Each row is a point on a landscape with many peaks, with its height.
From any point a climber steps to the highest of the 2 points nearest to it. It stops when none of these is higher. Distance is the straight distance between rows; heights are no part of it.
q704: [169 132  98 185 120 122  63 129 128 105 150 134 142 162 153  90 102 137
 157 141 113 163 158 161 162 123 118 124 124 100 105 130 103  78 107  71
 103  72 105 147 134 105 160 166 231 113 165  82]  h=5.00
q185: [120 113 172  65 157 138 183 145 137 117 138 126  95 115 106 192 150 134
  91 125 135  95 116 106 105 139 103 120 170 167 132 147 133 150 139 153
 163 145 163 132 101 144 134 119  59 112 125 130]  h=4.26
q268: [123 121 178 101 166 154 231 173 105 142 142 206  82 126  70 177 114 167
  66 121  90  54  91  63  79  87  61 125 173 171 132  90 156 188 130 145
 162 135 165 100 123 128 158 107  98 129 170 144]  h=5.49
q834: [103 140 128 161 129 116 184 129 167 109 137 149 119 144 126 193 121 155
  93 115  98 138 110 150 118 124  92 151 163 137 116 123 136 142 107 145
 145 149 143 108 126 141 170 109  97 132 181 137]  h=5.06
q642: [114 140  99 204 147 151 137 112 136 110 132 188 141 153 146 156  73 114
 120 124  82 170 124 133 139  94 130 154 132 118 138  92 148 125 120 125
  97 125 108  91 169 108 172 111 172 142 187 156]  h=3.91
q346: [126 154 198 128 152 115 181 162 147 144 138 121  90 133 134 124 105 159
  97 144  89  56 119  96 118 145  98 101 123 171 149 142 134 164 142 170
 133 132 149 109 131 111 123 136 147 121 143 175]  h=6.62
q708: [112 129 140 117 111  95 140 140 168 109 113  94 118 152 125 149 127 134
 134 152 141 115 139 149 139 179 151 118 153 161 118 153 112 128 111 167
 163 169 146 135  61 135 110 124  97 109 119 132]  h=2.12
q448: [116 144 196  77 155 147 229 159 115 160 131 173  83  82  81 165 135 183
  82 108  93  47  72  68  73  97  64 128 177 196 143  98 148 182 132 148
 147 139 167 120 108 125 141 109 100 131 155 135]  h=5.22
q430: [138 134  94 167 140 168 111 113 121 141 136 152 198  98 137 136 133 129
  94 102  92 133 119  90 143 108 175 130 108 104 116 156  96  87 150 145
 103 135 145 101 219  98  99 172 178 116  92 162]  h=5.81
q942: [153 118 172 104 165 150 152 156  98 143 153 137  94 136 143  95  98 125
  95 133 110  89 125  74 123 136  96  95 108 128 156 147 127 143 171 132
 124  89 125 118 151 127 118 127 117 149 135 156]  h=5.17
q62: [116 156 102 216 134 140 114  92 122 120 137 164 159 127 152 134  85 110
 155 118  92 171 139 129 148  82 142 150 106 100 152  88 146 116 130 115
  90 116  98  92 167  92 155 108 200 139 171 143]  h=4.19
q820: [161 153 127 186 117 134 100 103 121 154 111 113 177  84 151  74 118 146
 148 106 116 104 123  76 112 110 128 130  70  86 151 102 143 135 167  91
 101  87  96 105 185 108 106 157 193 158 130 157]  h=7.42
q487: [116 140  92 157 125 157 147  76 132 154  74 160 159  54  81 232 158 149
 137  79 145 150 114 116  70  78 168 202 135 148 116  90 176 151 116 132
 114 175 138  77 140 118 144 117 105 111 112 141]  h=0.92
q191: [149 130 108 112  94  93 175 130 138 113 149 130 167  78 162 148 164 154
 105  91 107  87  58  99 112 113  89 152 145 133 169 122 124 156 137 134
 162 171 122 151 146 163 119 102  67 160 127 141]  h=5.31
q105: [104 161  73 188 116 141 148  46 134 150  98 169 199  55  94 215 157 134
 158  74 131 157 105 121  99  48 169 188 156 122 128  90 162 120 122 132
 111 181 127  90 158 117 117 116 146 101 111 143]  h=0.72
q123: [152 135 114 160 111 106 169 134 148 117 160 135 141 141 172 111 114 150
 102 111  88 117  91 127 143 116  88 128 124 115 151 129 111 146 145 125
 138 124 116 138 162 154 150 111 117 161 170 132]  h=2.98
q274: [147 140 106 131 124 137 123 144 131 139 141 112 175 116 164 114 134 148
 100 111 101 117 110  97 132 140 160 113  92 128 134 179  72  91 163 144
 125 143 143 128 197 104 104 177 167 115  82 156]  h=6.40
q461: [110  77 137  36 164 171 119 175  96 122 135 139  89 145 117 179 145  85
  61 122 141 170 155 107 110 146 143  94 163 106 110 154  94  89 103 119
 163 120 164 144 128 144 138 124  46 111  92 124]  h=5.45
q374: [104 120 138 123 143 125  78 113 144 149  90  90  84 148 115 124 128  88
 160 152 156 145 174 150 136 152 149 136 108 135 125 105 190 165 120 150
 101 124  86 124 103 134 111 115 121 146 128 167]  h=3.56
q384: [139  99  90  97  97 135 110 138 116 101 142 130 128 161 153 118 141 116
 135 138 155 154 127 140 132 152 131 128 138 113  99 166  78 105 132 114
 166 153 129 183 119 150 116 124  81 115  93  84]  h=7.06
q349: [151 125 140 175 139 133 113 156 133 116 138 134 126 166 144  99  77 127
 118 135  98 133 142 133 157 137 109 113 105 104 138 136 116 118 153 106
 112  75 116 128 157 114 160 140 178 141 174 125]  h=5.36
q637: [122 160 161 140 169 153 175 126 126 186  86 175 115  63  80 166 120 188
  95 102  92  52 110  80  72 125 153 165 132 202 108 107 130 158 120 168
 124 164 158  68 163  94 139 161 155 117 124 163]  h=0.88
q141: [110 109 129  85 118 129  59 160 136 139 100  97  97 179 115  77 139  81
 143 175 174 155 174 165 146 188 168 108 144 119 102 157 109  91  88 104
 142 125 132 147  63 128 119 139 119 114  81 124]  h=0.67
q651: [131 128 108 147 132 133 132  99 137 139  77 127 155  48  72 247 174 176
 136  79 166 133 120 130  69 112 162 192 172 174 104 107 140 131 119 129
 153 186 159 104 119 108 143 126 101  92 120 124]  h=1.13
q97: [ 97 160 104 175 126 126  93  89 141 137 125 136 144 125 132 164 133  73
 194 131 117 206 161 160 156  99 184 158 123 114 150  99 161  90 104 128
  84 166 110 101 121  88 131 126 179 123 110 130]  h=3.46
q830: [172 100 150  83 140 150  89 190  97 112 151 120 112 174 133  60 112 144
  93 151 135 135 150 122 147 151 136  59 106 119 104 186  80  74 126  98
 130  85 150 171 125 126 127 186 168 112  99  89]  h=2.45
q176: [ 95 148 143 142 134 118 182 131 173 118 110 136  97 139 100 211 142 151
 107 134 116 141 129 169 122 128  98 176 173 156 111  96 149 149  94 143
 145 160 151 105  96 142 176  93  98 114 193 125]  h=4.69
q543: [ 92 170 125 182 113 111  58  96 148 131 112  83 168 114 132 113 133  94
 202 149 134 168 174 162 157 121 198 116 104 118 149 128 151  86 124 142
 100 155 121  92 102  91 112 156 220 104  91 145]  h=2.87
q705: [ 91 179 117 192 104 103  81  75 145 127 140 116 177 114 145 122 140  84
 215 135 118 201 171 160 159 100 189 125 114 106 166  96 166  84 122 123
  84 156 118  98 103  80 129 134 229 115 109 124]  h=3.14
q839: [115 142 217  55 142 123 205 151 125 149 125 153  81  55  62 183 153 175
 110 116 144  48  93  99  69 120  68 124 185 228 127 111 140 176 138 151
 176 137 179 130  85 133 125 116  83 112 148 124]  h=4.87
q406: [132 127  65 141  86 113  68  67 117 134 110 105 161 103 145  99 158  84
 199 120 180 153 129 153 121 115 158 182 105  94 117 101 141 142 143 131
 105 135  75 156 151 141  77 103 115 124  94 112]  h=3.33
q982: [118  96 166  56 187 174 131 158 105 138 128 133  63 146 115 152 122 102
  91 133 133 139 146  98 108 130 126 106 131 118 124 135 138 140 131 132
 131 110 140 120 129 130 128 112  70 131 110 154]  h=4.72
q443: [100 192 169 199 150  87 175 111 166 154  89 126 106  98 127 128  89 180
 141 144  87  85 120 150 113 125  97 135 131 176 131  86 180 177 102 168
 113 154 149  76 107 113 148 123 184 146 176 177]  h=5.08
q281: [119  79 140  45 131 150 138 116  97 127 137 114  77 144 123 143 151  79
 119 127 171 139 122 130 120 127  98 124 120 114 131  95 160 168 136 117
 123 112 105 160 100 178 128  81  42 154 138 109]  h=1.75
q300: [119 176 127 194 107  92 117  88 151 136  99  75 163  84 152 106 131 136
 178 132 130 115 134 129 134 123 131 134  82 116 155 109 160 156 148 144
 108 142 112  99 143 118 111 142 175 140 128 168]  h=2.47
q594: [125 142 133 135 132 124 137 134 151 124  77 129 151  62  81 247 151 186
 115  94 153 119 115 134  91 139 170 174 186 192 104 133  96 100 113 148
 180 178 182 123 126  98 147 149 113  74 118 115]  h=1.34
q542: [116  97 117  80 145 158 117 115 119 142 110 123  93 129 130 165 142  91
 119 125 160 151 134 120 102 119 129 154 120 124 121 103 164 166 123 118
 117 129 102 132 119 138 132  85  61 149 132 140]  h=1.52
q466: [176 112 121 154 107 112  67 141 122 100 158 107 136 164 132  59 126 161
 160 148 121 129 149 158 145 131  99 118 104  96 112 134 122 110 115  78
 107  71  96 166 118 139 155 168 200 118 155  69]  h=5.42
q297: [145 115 165 147 147 131 141 160 136 118 151 136  87 182 123 107  86 120
 114 149 108 125 142 133 155 140  93  94 119 107 133 124 133 141 144 113
 122  80 129 129 139 122 149 115 149 141 179 139]  h=5.02
q590: [ 96 182 169 199 136  96 133 128 169 140 102  92 104 127 127 131 100 163
 150 165 108 108 149 153 141 131 119 116 128 170 153  95 187 158 122 170
 113 146 140  68  95 119 137 117 205 129 172 192]  h=5.66
q606: [115 194 124 210 129  83 166  85 153 153  82 124 180  52 158 133 133 173
 156 116 102 100 118 127 117 117 139 148 102 150 158 100 158 141 113 163
 109 176 145  67 148  96 114 139 179 138 128 169]  h=3.29
q767: [115  89 130  50 177 186 108 160  92 139 122 137  91 124 132 156 137  97
  71 125 148 156 145 100 109 125 164 110 128 114 104 147 114 117 123 128
 133 123 143 137 152 133 122 126  56 124  95 131]  h=5.07
q790: [146  78 149  55 116 118 125 164  94 114 166 137 110 185 121  42 132 130
 128 160 154 128 136 152 155 155 103  63 129 118 112 172  85  97 131 106
 149 109 145 184  78 156 116 147 110 128 107  51]  h=2.83
q945: [116 147 168 123 183 163 161 137 129 160  89 152  96  96  81 179 112 156
  93 130 108  92 137  87  89 127 147 156 143 174 117 123 145 160 121 166
 125 143 158  81 142  97 139 133 115 118 123 161]  h=0.86
q405: [126 137 116 153 138 149  76 116 124 149 110  99 147 123 127 117 120 116
 156 136 148 149 152 135 141 124 186 124  96 104 123 146 127  98 142 122
  92 118 112 120 150 102 107 162 173 116  88 138]  h=2.52
q375: [124 142 188 140 169 138 137 156 144 145 124 102  97 134 117 124  99 148
 106 162 109  79 144 100 118 164 137 102 122 163 144 145 136 136 144 163
 120 123 142  98 134 102 111 156 163 115 119 192]  h=6.01
q46: [ 91  92 134  62 104 122 166 164 150 101 160 157 107 224 102 107 133 100
 115 145 135 158 146 152 172 167 103  79 156 112  89 150  84  78  94 100
 176 124 173 162  63 144 149 114  68 109 133  85]  h=1.30
q764: [106 120 116 118 153 148  90 137 138 129 105 107 109 145 128 161 136  92
 130 135 148 169 158 153 138 141 176 148 139 112 117 154 124 111 106 134
 112 139 128 121 116 112 128 143 103 110 100 134]  h=0.10
q116: [146 114  80 120  85 111  84  99 128 116 127  96 152 121 145  95 153  95
 168 125 163 132 119 142 122 136 134 163 109 102 123 123 112 147 143 129
 130 136  75 176 137 159 104 115 101 128 117 100]  h=3.82
q958: [143  64  93  53  88 135 124 122  80  95 171 140 127 156 132 124 159  99
 120 105 165 144 106 148 116 112  87 146 149 119 122 102 130 143 129  97
 145 112 103 196 115 205 134  73  35 145 135  61]  h=2.14
q243: [ 97 127 156  73 122 113 199 173 176  90 149 123 123 166  93 181 138 134
  82 143 145 130 131 138 139 167 123  89 187 162 102 169  78  91  94 152
 192 165 194 148  51 131 139 130  76  77 119 109]  h=1.68
q884: [ 97  96 127  64 104 128 127 168 142 112 137 140  93 211 102  85 131 103
 111 169 150 157 153 148 167 194 135  83 163 115  95 170  84  78  83  85
 169 130 156 162  62 134 129 124  88 113 100  99]  h=1.12
q326: [125 173  57 195  91 121 125  36 127 149 131 147 205  72 143 124 147 108
 165  92 125 146  96 100 119  66 144 158 111  85 149  93 150 142 128 116
  98 151  98  91 196 130  98 122 159 132 123 161]  h=0.32
q972: [124 105 191  47 171 159 173 170  65 132 172 138  89 126 131  96 131 118
  84 130 104  73 114  60 125 129  95  65 115 162 173 164 108 116 165 150
 131  85 149 119 149 131 104 135 103 134 120 138]  h=5.61
q910: [110 146 135 112 118 111 170 150 170 101 125 108 128 155 127 156 129 156
  91 143 135 114 121 148 141 170 145 115 174 173 110 183  88 107 103 166
 161 174 171 136  87 127 126 143 100  88 108 127]  h=1.90
q283: [170  86 125 121 126 116  80 141 129 114 145 136 102 188 119  57 128 130
 137 159 131 141 152 171 157 161  91 115 119  90 115 127 123 118  94  77
 102  55 101 170 102 151 150 139 158 134 167  63]  h=5.93
q734: [125 166 119 188  86  84  70 101 143 136 116  59 180  97 160  76 144 128
 189 136 138 126 148 137 135 133 141 122  72 101 150 104 148 130 162 121
 106 114 105 121 143 119 105 151 201 141 126 134]  h=2.17
q225: [ 75 163 102 155 138 118 111 106 156 128 106 139 126 121 120 190 133  85
 166 122 114 200 155 166 148 117 169 185 149 132 139 105 155 102  89 142
 102 171 128  95 104  91 142 113 149 103 113 130]  h=3.81
q462: [113 168 112 169  76  93  47 115 151 118 113  55 188 128 138  80 144 123
 204 152 146 142 155 161 140 139 168 106  88 122 127 132 141  99 141 127
 120 135 109 120 107 112 101 166 214 118  92 122]  h=2.53
q16: [139 132  97 137 114 103 169 115 154 115 128 114 164 103 153 160 145 157
 122 104 118 117  90 132 123 133 118 156 146 142 131 145 105 142 139 153
 163 179 137 137 142 148 121 121  90 120 120 132]  h=6.05
q172: [131 149  97 197 138 155 110  94 120 139 132 136 198 107 138 127 114 128
 133 110  96 151 129 107 143  89 173 115  99  94 130 136 110  89 152 126
  94 126 137  86 199  81 116 160 215 119 105 159]  h=5.43
q795: [148 138  78 131  84  89 139 129 143 110 138 104 174 117 180 118 155 148
 135 108 137 109  90 132 133 141 131 141 117 126 142 152  78 112 152 141
 166 178 129 163 146 143  93 130 110 125  92 126]  h=6.89
q104: [157  66 102  61  91 124 133 115  70 103 192 158 131 148 124  69 163  99
 122 114 147 124  88 154 141 104  65 113 147 110 140 119 116 141 131 100
 137  94  98 210 127 206 123  98  60 162 135  51]  h=2.33
q399: [118 122 121 105  97 104 120 132 158 109 117  82 120 163 143 111 141 108
 151 162 156 122 144 162 142 176 145 120 132 139 116 147 118 131 130 150
 148 150 117 152  74 149 114 114  91 124 110 121]  h=2.39
q219: [125 101 163  95 135 132 212 159 111 124 182 159 112 146 125 111 125 117
  81 118  91  93  69  98 142  99  52  97 144 126 167 118 137 157 161 134
 143 101 148 129 131 147 134  99  78 165 164 128]  h=5.27
q294: [131  71 101  53  96 148 127 108  82  98 164 126 115 129 130 158 167 101
 104  91 175 141 104 118 104 103  96 134 146 106 131 106 148 158 144 100
 147 119 103 175 115 196 129  63  25 148 140 101]  h=1.97
q75: [168 130 102 170 107 144 104  90 107 136 132 133 160 101 148  84 115 128
 133 105 134 129 114  86 119  91 128 151  75  85 140 101 156 170 149  99
  91  82  76 128 174 127 128 120 152 167 136 145]  h=6.58
q750: [168 122  75 147  96 122  50 111 111 115 135 126 156 135 137  73 143 127
 181 144 151 155 138 164 134 121 147 148 116  88  93 153 101  90 115 103
 108 110  96 177 137 123 117 165 179 107  91  73]  h=0.83
q485: [111 152 167 124 156 140 135 111 146 161  72 124 127  57  80 196 143 167
 118 115 142  96 133 125 108 149 187 160 140 188 104 134 125 126 115 188
 136 175 162  88 128  98 113 161 140  92  90 160]  h=1.21
q519: [122 160 137 206 136 112 132 136 158 130 130 112 128 149 150 111  75 137
 138 144  91 132 144 134 153 129 121 118 107 121 144 124 135 128 149 135
 104 118 134  96 146 106 153 133 183 132 169 155]  h=5.85
q218: [106  90 144  31 115 133 155 142  93  77 148 102 121 133 132 149 163  94
 128 126 179 108 104 128 121 150 100  85 156 151 141 132 109 125 154 138
 167 150 144 159  66 162  88 102  31 117  92  97]  h=3.63
q258: [156 120 116 161 133 156 133 116 116 137 123 143 115 124 136  98  86 116
 123 114 119 114 119 103 115 104 109 154  98 108 138  93 168 187 152 112
  92  86  77 120 155 123 141  87 122 172 163 154]  h=6.07
q613: [111 183 166 166 150  97 175 114 154 163  74 130 114  73 107 157 110 196
 135 127 102  78 111 140 106 130 119 165 133 191 126 103 162 177 114 171
 129 173 152  82 109 110 138 133 154 138 151 155]  h=4.62
q876: [105 133 162 107 162 126 108 135 154 147 102  92  65 154 113 151 126  89
 146 163 148 141 178 151 141 161 138 136 137 148 121 125 182 160 113 148
 104 124 117 103  88 124 118 112 110 133 129 179]  h=3.93
q344: [ 91 154 141 163 120 103  78 116 167 135 102  72 111 155 126 115 119  93
 176 172 140 154 171 174 156 151 155 124 109 136 138 116 179 134 119 144
 101 119 104 108  86 125 134 120 171 139 137 166]  h=3.12
q991: [124  71 125  30 131 152 114 156  89 111 140 147  99 165 129 137 154  95
 109 124 163 167 144 143 131 142 127  94 149  97 109 142  92  91 115  95
 170 125 140 168 103 165 140 122  39 121  94  80]  h=5.99
q596: [112  79 147  29 104 117 147 136 100 100 156 108 111 154 128 106 161  86
 140 141 172 119 121 150 140 155  92  97 135 123 132 126 114 131 144 125
 156 130 128 183  70 176 105  92  38 147 117  89]  h=3.34
q556: [112 159 153 145 154 142 163 106 134 178  66 158 140  40  64 195 137 177
 117 104 108  82 114 102  91 117 178 167 130 191 102 120 136 136 115 171
 124 172 174  73 147  89 129 167 158 108 106 155]  h=1.03
q474: [122  83 163  52 114 111 145 143  98 111 173 116  99 168 124  80 155 103
 132 150 154 110 113 148 157 150  85  74 129 124 129 154 101 111 153 127
 143 103 134 178  85 166 108 116  70 150 116  79]  h=3.08
q201: [118 147  93 154 107 128  69  89 132 148 104  97 164 104 129 115 150  82
 199 134 175 158 150 151 133 131 177 161  92 101 120 118 142 117 133 131
  93 132  90 131 132 122  80 135 142 119  83 123]  h=2.92
q766: [129 163  99 224 111 120 118  64 115 136 141 141 178  98 150 108  99 106
 186 127 120 161 143 116 131  73 134 135  92  87 165  73 161 132 142 106
  73 117  92  87 163  83 136 111 210 140 156 139]  h=4.55
q65: [145 117  91 113 101 118 123 133 130 115 151 115 150 146 168 109 146 135
 125 117 132 131 118 130 133 143 132 116 129 114 121 179  79 112 151 135
 159 151 126 161 142 144 113 144  99 120 103 102]  h=7.67
q987: [122 125 137 129 173 167 136 133 130 149  95 137 105 114 117 179 128 120
 101 116 125 137 143 107 114 123 154 148 129 139 122 140 141 150 121 155
 118 141 130 100 144 110 131 120  97 133 115 161]  h=1.05
q208: [128 119 187  65 154 135 184 151 121 132 118 143  96  68  70 218 159 170
  86 110 137  68 107 103  64 122 100 137 185 203 117 123 134 150 126 158
 177 144 184 129  98 124 151 122  83 102 145 118]  h=4.61
q978: [131 104 171 114 143 127 171 161 130 125 173 152  84 180 122  98  99 122
 109 146 103 107 114 116 154 122  66  85 122 108 144 113 142 158 152 116
 125  76 124 131 131 146 146  97 104 157 184 126]  h=4.92
q213: [119 145 159 112 150 123 143 123 154 136  91 111 129  82 100 188 140 160
 104 118 139  82 132 137 108 163 172 142 144 186 121 151 112 135 111 178
 150 170 151 113 104 102 104 144 108  91  90 140]  h=1.40
q458: [151 118 115 188 151 149 162 149 122 119 145 182 133 156 141 123  58 147
  84 115  81 112 111  83 130 113 106 109 119 114 150 110 124 145 155 110
 121  96 110 104 180 123 165 107 151 158 183 159]  h=3.47
q50: [121  89 155  48 135 140  68 177 119 133 111 102  78 179 111  51 129 102
 126 172 181 144 174 163 148 187 159  66 134 124  99 162 103  88 100 100
 151 111 133 158  59 144 111 153 106 120  81 105]  h=0.82
q256: [102  81 142  22 123 139 102 175 108 123 130 134  74 186 100  74 141  92
 115 173 179 157 166 152 141 185 139  67 144 113  97 153  92  79  86  87
 174 127 157 171  48 147 112 127  72 111  78  88]  h=0.97
q929: [157  93 151  53 121 128 102 178  88 101 147 125 107 176 113  32 130 147
 113 175 157 129 145 145 145 158 134  47 119 117 105 192  66  75 108  92
 147  90 155 192  82 137 120 175 143 116  79  64]  h=2.64
q177: [125 181 150 147 136  92 180 107 154 173  74 142 143  29 117 145 134 216
 127 105  95  53  90 120  96 130 136 167 125 194 131 106 136 151 108 161
 138 183 157  87 146 112 122 148 146 137 125 157]  h=4.16
q671: [103 102 184  71 182 150 131 152 131 150 115 123  45 149 100 159 113 102
 107 160 144 128 160 121 121 147 127 114 139 140 119 136 160 151 119 142
 121 112 135 107 104 117 118 122  94 124 130 166]  h=4.38
q38: [110 181 125 191 125 102 132  98 162 143  95  95 175  81 141 127 130 149
 159 125 119 124 129 144 131 134 152 140 110 147 144 123 153 134 125 172
 111 159 138  75 134 107 106 148 174 122 108 165]  h=2.88
q881: [ 99 155 136 169 129 130  78 134 161 131 102  81 144 129 132 122 120 117
 143 153 126 148 168 145 155 138 195 110 115 134 135 169 121  78 120 147
 106 144 147  98 114  89 117 175 194 107  86 167]  h=2.54
q400: [159 108 151  81 140 145 152 182  89 116 174 132 127 146 156  97 125 135
  67 120  92 105 103  72 143 137 127  70 111 138 146 187  69  85 168 132
 139  97 150 151 169 131 120 151 142 141 113 119]  h=6.39
q976: [148 146 143 167 146 143 106 139 111 147 119  93 148 101 146  94  97 154
 131 124 103 100 135  83 118 128 137 120  78 100 143 122 138 129 178 108
 101  90 112 102 173 109 116 162 188 144 127 176]  h=6.67
q996: [ 78 155 114 155 139 112 151 116 163 121 102 139 116 129 114 217 134 123
 141 119 115 181 142 178 142 116 136 187 166 157 132  98 163 130  79 130
 119 177 150  90 102 115 173 106 127 108 176 132]  h=4.27
q266: [ 94 176 139 223 136  92 126 116 158 118 116 103 132 132 164 119  86 139
 158 149  89 135 152 146 146 124 123 121 101 132 150 107 165 126 133 142
 104 132 138  83 113 108 155 127 215 129 167 162]  h=6.41
q740: [116 121 114 125 147 152 138  97 136 150  86 125 118 106 118 184 138 122
 134 114 151 134 124 122  97 106 144 180 111 139 124 106 179 171 128 140
 103 144 103 102 125 123 128 108  82 140 121 161]  h=1.28
q581: [201 131  94 174  96 105  43  95  98 108 145 110 180 102 142  69 143 155
 177 127 138 130 130 133 117  99 112 161 113  71 117  94 141 123 114  75
  83  49  78 166 160 124 123 162 228 120 144  73]  h=1.36
q434: [163  76 119  92  94 118 140 126  97 115 187 139 126 150 139  74 132 111
 118 122 122 128  87 133 149 110  72 122 130 105 132 123 121 154 143 105
 131  81  95 183 141 188 138  93  80 170 156  78]  h=2.51
q114: [122 102 160  53 130 129 167 156 118 102 137 104 118 121 127 175 159 127
 105 121 157 103 121 120 114 159 115 101 157 162 143 154  98 125 139 155
 175 155 159 147  78 145 106 122  56 107  89 111]  h=3.92
q604: [111 147 121 152 102 103  87 121 163 124 113  76 130 151 139 105 131 119
 162 159 148 142 153 166 150 153 152 121 120 127 127 144 128 116 131 142
 126 138 113 131  97 127 116 139 142 128 109 128]  h=2.72
q804: [154  88 166  50 167 171 145 178  49 124 164 145 106 137 141  90 126 121
  72 123 117 109 105  79 140 118 115  52 119 136 148 176  90  86 155 139
 131  78 144 148 157 147 106 137 105 146 107 107]  h=6.00
q293: [135 124  71 152 125 149  86 114 131 127 133 139 157 129 152 147 127 113
 133 115 126 176 124 130 136 105 160 144 122  90 113 167  99  98 136 131
 127 136 127 142 175 114 122 142 127 114 108 121]  h=0.49
q629: [175 137  93 183  91 103  64  93 118 121 144 123 161 123 152  76 118 134
 165 119 129 143 136 135 135 108 112 151  99  82 132 111 125 130 132  92
  94  82  89 150 164 124 141 146 193 143 159 101]  h=1.63
q385: [148 109 105 106  76 101 124 108 119 108 139 105 139 122 163  89 159 108
 144 116 146 123  94 137 126 142 107 145 123 107 143 127 115 160 157 124
 148 142  94 189 130 173 112 100  72 148 131 103]  h=4.31
q179: [153 150  93 208 121 146  95  74 108 138 147 152 193  93 137 103 107 114
 171 104 117 158 125 104 130  64 151 127  95  72 131 107 135 100 141  85
  83  88  92 103 194  88 122 143 219 129 131 133]  h=4.98
q593: [136  77  87  57 103 138  94 146  98  95 145 148 115 172 135 114 152 103
 131 142 164 174 142 156 126 156 123 121 149 102  91 145  72 102 112  87
 169 137 126 197  88 165 122 114  56 118  93  63]  h=6.51
q562: [ 92 107 145  73 110 120 179 167 158  95 152 132 106 190 108 161 145 107
  96 146 132 145 131 137 148 158 109  96 174 123 102 158  95  91 104 129
 185 146 179 154  67 146 136 123  53 103 124 106]  h=1.49
q318: [174  89 130 108 159 162  92 169  90 117 155 143 116 153 146  92 109 128
 107 121 126 146 131 117 142 133 131  88 112 101 110 164  81  97 135 109
 120  75 123 164 162 130 138 157 134 133 120  91]  h=2.24
q570: [163 126 120 134 137 129 129 161 131 120 151 126 149 145 160  99 107 156
  83 121 100 124 115  95 144 136 132  93 108 122 132 184  73  93 155 136
 124 112 145 138 185 124 120 180 165 133 118 140]  h=6.96
q981: [131 148 111 225 146 142 156 131 131 113 121 188 136 146 141 134  45 138
 104 119  79 132 115  98 118  94 113 136 117 121 150  90 137 143 138 111
 110 113 110  83 178 108 174 103 182 151 189 160]  h=3.67
q584: [159 101  94 114 111 129  78 117 116 125 146 146 114 185 124  83 133 107
 148 142 146 160 152 175 151 146 102 148 127 105  95 134 118 115  98  89
 120  87  90 184 134 157 148 117 120 134 149  60]  h=6.44
q679: [123 196 122 193 127  92 181  80 141 177  62 151 176  38 142 132 121 192
 144  97  88  78  96 109  97  99 131 156 106 165 145  76 156 161 102 142
 115 178 149  65 158 105 117 140 161 155 129 173]  h=3.66
q616: [114 143 180 132 162 123 195 156 148 131 146 154  83 137 112 142  99 157
  91 134  82  79 107 115 122 131  84 110 151 160 137 137 130 160 132 164
 140 131 158  96 127 120 143 124 114 126 166 159]  h=6.15
q350: [159 116  94 139  90 112 151 120 131 111 187 154 148 144 158 109 121 135
  97  93  93 133  80 118 148 100  76 132 143 101 138 128 123 147 137 111
 149 108 102 158 166 176 143 102 103 171 166 112]  h=2.77
q817: [175 119  89 167 114 120  16  98  94 124 135 113 177 108 123  73 152 131
 196 140 158 153 168 158 112 109 153 146 111  71  92 104 133  92 105  85
  78  79  79 162 135 112 101 181 230 101 103  63]  h=1.06
q280: [138 161 110 189  98 100  78 107 135 121 126  92 163 130 157  79 128 122
 170 132 123 144 150 145 147 122 129 133  94  94 134 113 137 128 146 106
 105 102 103 129 149 115 141 145 201 130 143 115]  h=1.87
q53: [133 127 161 136 166 149 220 165 128 134 140 184  85 152 107 149  85 147
  77 128  83  75 105  85 111 109  73 108 147 152 147 116 138 178 138 140
 137 132 149  95 140 122 151 112 113 133 177 150]  h=5.82
q969: [107 163  62 198 107 121 135  45 134 143 119 153 199  72 131 179 151 102
 172  99 127 168 111 127 123  58 157 177 131 111 134  98 152 132 128 138
 100 171 115  86 160 111 104 107 146 119 113 147]  h=0.54
q109: [102 114 104 100 143 132  75 133 128 134 108 122  84 173 127 117 137  70
 152 147 159 185 178 187 161 158 152 157 136 115 114 133 140 103  80  89
 118 118 111 137 104 119 131 108 115 122 123 127]  h=0.30
q278: [137 139 169 150 160 141  99 158 123 147 110  76 116 124 131  94  92 142
 126 149 117  91 149  88 126 143 145  92  78 122 143 132 149 134 172 129
 110  97 119  95 146 100 111 155 186 137 120 177]  h=6.10
q797: [153 101  92 133 114 137  93 114 113 121 154 160 112 167 131 107 114 106
 130 126 129 155 133 148 147 109 111 156 121  94 110 111 133 138 110  85
  96  77  88 159 159 151 166  98 121 154 170  96]  h=6.94
q250: [158  99 108 148 119 156 115 112 104 136 141 159 107 148 132  98  97 111
 119 121 132 136 120 117 130  97 113 160 102  96 128  82 158 178 125  89
  97  64  73 142 162 142 159  80 121 163 189 127]  h=6.47
q57: [128 137 112 143 121 123 177 122 152 115 129 141 147 109 135 197 148 162
 103  96 112 125  98 125 105 117 103 161 156 148 126 125 130 148 125 154
 159 169 146 123 131 147 156 108  80 128 145 135]  h=5.51
q205: [139 119 153 112 144 152 206 168 101 122 161 187 106 137 119 137 112 136
  65 112  82  90  83  63 107  96  66 107 150 144 157 122 152 168 157 124
 146 116 138 106 143 140 142  96  85 160 158 145]  h=5.53
q512: [146 116 108  93  94 111 158 111 117 119 154 116 153  94 161 115 149 126
 113  89 129 101  68 106 116 113  95 153 128 120 168 111 130 168 152 131
 143 147 102 155 135 167 115  93  61 167 132 129]  h=4.84
q636: [ 97 103 113  63 131 130  59 162 122 155 107 137  73 184 111  73 150  70
 143 165 178 172 192 185 153 184 146 138 147 102 101 123 129  92  51  65
 133 107 109 149  62 147 134 121 114 126 112 112]  h=0.48
q738: [111 150 144 123 136  97 143 127 172 118  83  93 126  98 103 208 138 168
 123 113 158 105 129 152 113 165 163 154 175 184 105 147 109 123 104 169
 172 185 157 117  85 110 118 144 100  80 102 124]  h=1.60
q849: [139 121  62 137  96 131  66 116 110 115 133 132 155 145 140 104 142 105
 158 132 150 176 134 152 134 132 157 146 127  90  86 164  90  92 116 116
 128 139 108 166 147 118 102 153 138 106  84  86]  h=0.68
q646: [147 137 140 155 138 116 184 151 149 130 146 143 132 150 163 122  93 157
  98 121  73  98  95 102 140 123  94 111 115 125 158 133 121 140 150 134
 139 116 139 117 158 140 139 120 146 145 180 155]  h=3.21

Two climbers start at each pair of points below. Name the first point that both come to, or write none.
q458 / q942 => q570
q294 / q596 => none
q978 / q185 => q53

Where does a climber stop that starts at each point below?
q114 => q346
q562 => q65
q637 => q738
q704 => q797
q225 => q65
q123 => q570
q830 => q346
q405 => q65
q326 => q570
q679 => q266
q750 => q266
